Points, in no order, along strands that fork and pass close to each other.
In the rows, 128 means zero.
Points whose rows are less than 89.8 apart are linked; no others are. Some points are linked to none.
kug: [104 127 147 184 119 159 134 147  66 146 181 179 105  88 151  96 147 120
 144 117]
sisi: [ 72 132 117 109 130 131 105 110 151 110 128 118 120 161 165 168 127 113
 162 179]
beneg: [177  71 143 107 148 135 153 112  96 181 114 175  97  81 105 118 137 152
 104  99]
lezuk: [151 150 126 139 137 133 171 165 115 101 135 124 141 110  86 106 111 140
  64  75]
Tasaf: [ 83 188 129 136 130 115 122 144 172 101 159  89 130 136 101 169 140 128
 169 107]
Gesun: [129 181  97 177 105 101  71 160 142 156 189  92 128 111 129 136 169 141
 178 124]
lagub: [172 146 182 132 115 152 145  78 148 151 130 132 137 119  91 144 164 144
 180 143]
Fero: [111  92 152 180 141 139 128 131  74 169 177 177  74  73 144 128 160 140
 152 112]
Siko: [140  98 111  98 141 175 156 103  96 148 123 186 112 111 137 110 117 138
  89 167]
rabos: [122 103 180 119 116 130 152  93 145 107  58 104 160 165 122 141 112  99
 142 157]
geb: [ 96 142  80  81 160  96 114 141 158 114 115 101 121 133 116 170 112 149
  90 123]
gogi: [145 138 111 121 103 153 128  90 120 111 105 114 185 153 166  84 136 107
 120 231]
pabed: [174  98  70  88 137  88 103 126 143 145  89 110 124 118 126 124 115 161
  68 134]
vetem: [111 175 109 139 125 121 132 174 130  83 149 112 154 158 141 105 108 105
 104 100]
noviv: [142 127 150 157  99 136 125 151 121  91 121 130 166 167 163  72  97  75
 132 107]
Leda: [156  87 146 155 105  72  65 150 146 151 116 116 110 152 157 122 120  97
 190  74]
Morad: [128  88  88 103 133  73  84 153 149 114  77 103 124 165 165 130  88 126
  93 124]
feti: [ 96 172 111 158 111 117  97 171 135 104 169 110 145 157 163 111 126  96
 156 118]
Dako: [101 109 171 110 139 114 119 102 169 139 113 136  91 136 115 182 120 127
 185 101]
Lasi: [ 99 134 133 124 156 196 167  92  81 139 162 185  64 130 120 164 145 172
 118 204]
Gare: [118 129 135 149 155 140 153 110  99 159 155 148  82  58  96 158 163 183
 111 133]
futed: [106 125 185 114 123 167 169  73 147  99  83 117 148 176 132 156 124 109
 166 194]
Sazad: [135 104 118 121 150 160 167 148  71 131 134 175 121  92 119  83 109 123
  56 109]
diba: [181 121 172 127 104 127 132  85 154 140  90 105 152 132  95 126 140 131
 167 138]
por: [135 117 159 168 102  79  74 142 166 120 106  85 132 168 137 125 123  88
 198 105]
vepig: [216 127 116 154  86 141 124 129 111 152 133 132 167 119 131  56 144 131
 121 120]
notu: [134 130  99  73 151 175 173  91 112 124 116 159 139 118 116 120 118 142
  62 177]
Ruzi: [161  79 137 142 140 155 161 135  63 161 136 177 111  68 109  85 133 136
  82  97]
basok: [156  82 110 139 110 125 101 151  90 154 139 179 122 125 184  67 116 101
 119 114]
birup: [101 126 118 110 149 170 169 145  82 104 142 179 135 132 143  93  99 101
  70 133]
Nup: [155  52 154  80 146  92 121  92 147 161  61 135  97 131 120 158 109 132
 137 109]
Lirar: [ 91 116 200 120 135 166 166  77 145 104 101 148 110 169 125 164 111 109
 184 140]
tavil: [130 149 114 180 105 110  84 144 115 183 188 126 110  78 135 136 184 156
 182 124]
zezi: [ 92 133 118  97 178 113 153 127 137 132 131 124  91  84  74 194 128 176
  96 101]
Diz: [143 156 181 155 100 171 154 105 130 125 145 146 150 131 115 109 140 102
 183 119]
mim: [164 113 145 140  91 141 108  88 124 142  88 101 184 156 164  91 155 104
 154 234]
von: [110 125  78 116 145  96  94 185 112 112 136 140 122 147 184 105  93 110
  80 105]
vira: [154 121 147 154 113 105 122 169 132  89 110 111 145 174 151  90  84  96
 117  68]
Nanu: [160 163 116 179 107 137 131 182 101 110 167 127 150 118 130  77 128 128
  99  87]
rugo: [135  89 128 112 134 138 130 137  98 134 127 177 121 136 163  91 100 100
 110 118]
Gur: [126 103 166 124 135 106 129 133 142 145 121 145  97 126 114 149 115 119
 162  69]
Sefut: [177 176 135 175 101 116 118 157 168 107 142  78 149 137  86 123 133 132
 143  79]
Guv: [169 137 136 108 119 159 142  77 132 142 117 133 147 124 121 117 141 139
 129 180]
deto: [121  69 155 100 144 110 130 140 119 145 102 168  91 126 129 132  96 117
 122  71]
lik: [209 123 151 143  87 138 127  96 128 157 117 130 156 129 115  91 150 130
 161 127]
Fub: [ 79 178 142 132 134 156 141 113 151 109 163 125 123 142 115 171 141 127
 181 141]
vekiz: [145 119  85 123 135  98 107 177 115 131 135 132 115 121 140 114 107 143
  73  88]
tidum: [ 78 203  86 130 134 123 117 145 153 104 172  84 137 125 105 167 149 147
 130 133]
Gesom: [ 73 179  88  91 155 135 156 145 143  70 137 100 154 155 118 152 111 123
  80 128]
nule: [148 184 176 147 119 164 171  93 143 147 157 126 139  99  65 156 171 162
 170 136]
labuk: [137 162 130 148 138 167 184 113  97 134 157 132 131  65  74 126 160 169
  79 134]
Matik: [134 106 132  78 163 117 159 107 150 139  94 134 103 100  68 175 113 166
  93  95]
logop: [131 156  84 121 107 155 122 122 115 116 139 127 173 140 168  91 129 107
 110 192]
Mor: [156 207 144 164  99 158 146 108 142 134 168 103 170 108  80 124 176 148
 163 141]
laba: [ 65  98 135 114 128 135 112 126 120  92 101 140 132 178 196 121  99  76
 142 173]
lud: [ 95  92 127 101 139 168 138  95 107 119 113 180 107 163 191 127 104 104
 131 199]
bosu: [145 133  74 151 116  95  66 167 116 165 166 122 111  98 161 113 163 152
 132 124]
veso: [124 144 162 170 105 157 143 135 105 139 175 162 129 112 130 103 139 106
 173 108]
Sitor: [168  54 153 100 132  90 128 121 136 145  70 143 108 136 124 120  96 123
 116  68]
dev: [156  89 123 116 114  93 111 133 143 113  65  99 144 160 144 108  95 112
 105 135]
zum: [ 46 139 156 109 154 144 154 132 143  79 133 142 119 170 144 156  99  92
 152 113]
Gubom: [127 154 194 135 112 177 167  86 147 101 113 124 161 158 110 126 132 106
 175 153]
ruda: [149  99 122 127 122  70  73 154 149 154 115 116  95 133 137 141 120 130
 153  75]
bovez: [112 103 112 148 154  94 110 198  81 137 155 152  95  98 157 109 116 136
  74  73]
Nug: [ 74 131 132 149 162  91 119 187 102 126 165 141  90 112 139 142 122 134
 107  62]
piluv: [150 128  86 129 128 127 123 139 104 159 148 140 127  82 122 105 147 162
  86 139]
peb: [159 105 114 118 121  73  73 120 167 160 104  88 117 134 122 146 135 138
 163 121]
gonuz: [161 141 127 110 138 154 172 113 117 136 120 140 143  89  80 118 136 158
  87 128]
zep: [190 124 128 138 127 114 146 161 142 113 110 111 135 125  91 114 103 151
  77  54]
Levu: [118 106 150 139 105 141 109  94 140 131  93 106 151 163 169 130 141  92
 179 225]
vit: [191 116 174 156 104 129 145 115 121 169 139 138 127  92  82 116 161 146
 170  73]
tasoz: [202 157 138 124 116 149 158 102 138 141 119 115 168 104  76 106 152 160
 105 128]
ved: [ 53 142 134 101 145 159 160 111 142  66 119 123 138 182 150 147 108  94
 129 158]
ges: [ 78 143 102 158 132 124 114 182  88 129 183 150 118 103 171 113 140 121
 109 109]
Nom: [129 101  82 107 154  85  95 132 129 182 136 126  81  66 105 179 154 193
 106 117]
vad: [102 128 128 128 140  91 102 175 134 114 140 131 107 147 147 136 102 115
 124  71]
sonun: [ 89 132  88 113 143 140 129 169  91 105 151 166 135 141 176  94 102 100
  71 127]
fove: [ 96 132 103 119 133 116 107 144 133 131 144 134 114 129 149 141 129 124
 137 115]
nedo: [186 102 106 151  96 136 110 138  82 170 151 164 141 109 160  58 146 122
 122 127]
mog: [186 144 133 167 105 108 111 158 158  99 114  83 153 158 117 103 106 115
 126  86]
pel: [190  93 148 132 112 104 133 143 135 139 102 130 125 125 102 110 115 131
 128  57]
fogot: [105 115 145  91 144 103 118 101 176 125  83  94 112 145 103 188 115 130
 158 127]
zib: [ 73 127 112 119 128 166 133 118 112  97 144 151 134 175 200 116 107  86
 137 191]
sak: [140 106  96 142 140  91  82 128 114 195 159 130  82  55 124 167 182 190
 142 138]
rige: [ 93 147 131 130 117  91 110 126 175  85  86  47 160 175 115 161 123 102
 150 172]
vin: [ 93 157  79  77 151 176 171 100 119  91 127 133 150 143 131 134 112 130
  63 187]
Pemo: [147 160 162 177 129 151 172 126  95 129 158 121 130  59  66 113 164 166
 111  94]
Nogo: [ 71 116 183 126 132 131 141 114 157  90 105 131 116 171 138 158  98  95
 183 114]
sunut: [188 105 192 127 124 160 179 102 110 160 121 163 128  98  80 105 146 135
 137  84]
vapiz: [162 103  78  99 119  90  78 114 149 164 108 106 123 117 140 130 135 153
 127 145]
beve: [167 207 111 176  97 137 125 144 147 120 160  76 171 116  85 109 154 147
 131 120]
desu: [108 169 137 107 136 142 171 118 158  85 121 104 154 138  81 143 113 128
 112 113]
kozaf: [179  78 181 102 142 158 168  83 106 173 111 177 100 106  97 125 134 139
 134 118]
kul: [ 97 104 127 127 117 111  98 106 157 119  76  75 154 163 155 153 130 100
 151 221]
figul: [104 167 109 133 147 127 154 182 108  91 161 126 137 125 118 116 113 135
  66  84]
zoga: [124 119 143 104 151 188 177  90 100 143 137 183  92 129 119 146 127 146
 113 174]
Gota: [109 134 127 101 129  90 110 101 184 104  71  59 143 149 102 180 126 136
 140 169]
Kiv: [ 50 167 106  91 162 164 166 121 138  79 153 125 128 153 124 167 118 122
 107 150]
sufud: [139 123  66  77 151  89 116 149 150 112  95 101 129 132 117 145  95 152
  53 120]
ziti: [ 67 107 135 128 122 111  99 129 145  94  89  99 140 181 175 148 116  85
 162 181]
Bune: [150  92 136 111 110 120 121  96 140 127  68 103 156 149 145 116 120 114
 129 177]
vepu: [152 133 127 156  92 156 127 146  97 112 144 161 165 142 169  49 114  85
 128 127]
senug: [152 148 167 176 116 130 152 142 125 142 149 125 127  82  75 127 159 150
 150  69]
nudug: [ 99 122  98 117 165  97 121 152 118 147 144 130  87  73 104 170 137 173
  80  96]
medu: [161  95 154  88 139 114 139  95 151 159  92 130 110 112  90 156 127 152
 130 101]
ruzok: [126  84 109 102 127 136 116 111 111 133 103 161 133 146 180 102 104 103
 114 171]
vul: [ 54 175 125 129 133 142 115 109 164  99 156 103 117 171 144 178 143 113
 203 182]
Gifif: [111 132 154 149 110  87  95 124 179 108  92  64 147 170 117 156 127 100
 194 144]
tiga: [104 156  78 102 134 181 149 106 101 110 148 146 150 141 158 103 128 120
  86 205]
pul: [117  79  78 104 145  85  76 152 113 175 139 150  85 105 169 146 129 153
 115 127]
zegus: [ 96 175  73  95 141 114 107 117 165 124 141  87 128 129 114 168 140 154
 121 162]
dut: [107 190  92 167 103 106  67 163 153 117 177  91 145 151 150 126 149 107
 180 146]
saza: [112 123 130 189 133 109 105 143  88 160 183 142  96  60 140 128 173 156
 147 103]

A fork is a point with three links. Follow the links from the first point to the second and name the forks in between, in order.
Morad / lezuk -> futed
noviv / ruda -> ziti
lezuk / laba -> Sitor > ziti
Bune / Dako -> futed > Sitor
futed / Gota -> Sitor
medu / dev -> Sitor > futed
kul / Matik -> ziti > Sitor

A fork is a point with three links, a tip a point with one. Leave the first point through the second and follow the links. Name the first fork or tip that comes.
fogot / Gota -> ziti
geb / sufud -> Sitor
basok / nedo -> vepu
vekiz / von -> tasoz
Levu / mim -> Lasi
labuk / Pemo -> fove
figul / vetem -> futed
